Points, in no order, along strands that fork, close into loops and pass close to each other.
(in the rows, 100 means zero)
Two points are linked if the straight distance between their rows is under 41.1. Some points are linked to none.
J520: 94  54  80  67  74  120  131  91  110  102  41  144  116  64  117  101
J664: 100  127  116  115  96  94  92  92  96  104  129  101  132  109  82  114
J228: 115  114  78  96  140  86  116  168  116  87  92  81  78  123  135  79
J718: 137  109  105  139  147  78  61  123  77  77  122  38  49  152  106  93
J250: 117  123  89  119  133  84  95  147  91  97  114  79  88  130  118  98
J221: 117  104  127  127  108  99  55  77  72  104  141  45  46  113  87  108
J888: 78  75  97  93  77  121  87  27  80  120  69  121  67  79  103  112
J442: 101  132  125  118  96  89  92  92  105  101  144  98  148  110  64  106
J378: 97  83  81  71  107  104  129  146  112  90  72  102  83  85  137  96
J642: 121  113  128  136  116  94  58  94  79  103  153  42  68  118  86  102
J398: 101  130  102  110  107  91  116  129  100  97  114  112  145  117  99  109
J903: 97  106  121  107  89  101  71  49  86  120  124  89  88  91  80  113
J644: 94  75  82  66  93  108  134  136  115  93  65  119  104  76  134  99
J53: 91  121  126  114  81  83  99  69  117  100  140  126  161  104  37  87
J148: 126  104  86  108  141  83  94  136  85  79  92  59  40  141  119  91
J360: 74  92  95  100  61  112  104  29  104  108  81  146  139  94  56  82
J302: 84  93  101  96  78  112  105  53  93  111  79  132  117  91  92  108
J652: 94  97  116  104  86  105  65  35  79  122  112  89  63  87  86  113
J749: 105  128  132  119  99  86  88  85  105  109  154  86  143  104  56  103
J308: 102  108  78  83  122  94  131  164  118  93  87  100  109  101  135  89
J91: 90  44  78  68  72  126  123  72  102  108  34  145  102  62  116  102
J981: 98  115  104  109  100  99  95  100  85  107  110  100  100  107  106  117
J145: 132  109  94  126  144  79  77  130  80  80  109  51  47  147  113  94
J601: 113  124  125  127  108  93  72  95  91  111  151  64  107  109  80  107
J776: 127  114  109  140  134  86  61  117  77  90  134  45  60  138  101  98
J157: 109  112  109  122  109  98  74  98  76  103  123  72  66  116  102  114
J877: 77  92  96  97  69  114  100  30  98  113  77  136  126  91  74  96
J257: 88  122  122  116  78  86  105  78  120  92  134  141  167  109  42  85
J812: 85  50  82  77  74  127  116  55  94  113  38  143  92  66  112  105
J219: 117  129  134  133  115  89  75  103  98  113  166  55  126  112  69  101
J928: 80  82  103  97  78  115  74  19  78  123  84  107  61  81  94  112
J995: 111  132  106  126  116  91  85  123  90  103  133  81  116  121  98  110
J136: 103  83  85  81  117  102  119  133  92  85  72  83  40  104  129  99
J836: 92  54  67  43  71  116  125  142  145  78  46  122  106  53  139  99
J735: 94  116  130  113  84  82  94  56  113  107  144  114  152  96  33  87
J242: 99  103  85  84  108  98  135  147  108  96  84  113  121  97  128  98
J28: 106  115  106  117  108  97  82  104  79  104  118  83  80  113  105  115
J419: 77  70  90  91  74  124  98  32  86  120  59  131  90  79  99  106
J833: 110  94  84  93  125  94  110  134  87  87  81  75  42  119  126  97
J402: 93  59  84  62  94  112  124  121  103  91  56  108  60  72  134  105
J646: 92  92  67  61  108  108  128  184  158  70  69  102  122  78  146  83
J941: 121  116  114  137  122  90  61  111  78  96  140  50  67  128  97  103
J810: 113  132  135  128  109  87  83  97  103  110  165  67  139  110  60  101
J848: 78  104  102  108  65  105  116  61  116  95  94  162  160  106  53  78
J975: 120  119  84  110  139  81  106  159  102  92  102  79  79  132  127  87
J562: 91  105  107  102  86  105  96  67  90  110  98  118  111  97  95  115
J676: 97  77  84  74  106  106  122  131  97  91  68  99  57  88  133  103
J648: 105  124  120  120  101  95  80  89  91  109  138  84  115  107  84  112
J262: 94  111  111  106  91  102  91  75  87  110  109  106  105  101  95  117
J72: 88  60  92  79  87  118  113  76  84  108  56  123  59  75  123  114
J120: 100  102  72  72  128  101  126  183  145  76  77  91  98  95  145  76
J663: 102  113  131  111  93  92  77  53  96  121  143  83  114  91  59  103
J594: 101  111  125  110  90  95  72  49  91  121  133  84  100  90  70  109
J906: 94  62  80  59  84  113  133  125  118  93  55  125  104  65  132  101
J413: 117  104  87  104  131  89  100  137  85  88  93  71  48  128  122  97
J828: 87  88  110  99  83  110  67  25  77  123  99  98  57  82  90  113
J81: 76  93  93  105  61  113  115  49  112  100  78  161  152  100  56  75
J983: 98  119  96  101  105  94  124  128  99  97  101  119  138  110  108  108
J326: 93  52  81  56  84  115  125  118  113  92  50  120  75  63  135  104
J815: 94  89  76  63  103  104  138  167  139  82  73  111  126  79  139  89
J493: 115  127  95  124  125  88  90  137  88  101  122  81  99  126  111  105
J521: 101  101  75  77  124  97  130  171  130  85  82  94  98  97  140  83
J782: 98  102  68  68  127  106  125  191  161  70  73  92  110  90  149  74
J392: 112  105  119  121  104  100  62  79  70  102  127  61  46  111  94  114
J930: 105  134  105  121  112  89  100  127  96  101  126  97  137  120  96  110
J826: 81  61  88  86  76  125  109  46  88  115  49  137  89  74  110  107
J905: 82  116  113  114  69  94  113  76  120  91  115  159  170  112  48  80
J347: 99  115  130  109  88  86  87  51  104  114  141  100  137  94  45  97
J226: 97  61  81  66  73  116  142  106  120  96  47  151  140  71  111  96

A fork is a point with three links, a tip a point with one. Leave the first point through the second and follow the links. Name the first fork or tip that comes.
J145 / J148: J676
J250 / J493: J983
J120 / J782: J815
J493 / J250: J228
J826 / J812: J226
J646 / J782: J242

A piece is two or more points that can be reached from each other along the links. Count, over all rows, the pieces, the separate loops (a circle has one, a figure eight two, a Y none), the forks (points with three links) and the tips (points with one).
pieces: 4
loops: 2
forks: 1
tips: 5

A tip is a point with one link. Name the tips that can be reached along the links from each point below, in the order of the rows.
J941: J226
J930: J228, J983
J782: J242, J815

Name the points in between on the shortest way along the links from the first point to the second, in order.
J888 / J520: J419 > J826 > J812 > J91
J644 / J413: J378 > J676 > J136 > J833
J776 / J136: J718 > J145 > J148 > J413 > J833
J877 / J28: J302 > J562 > J262 > J981
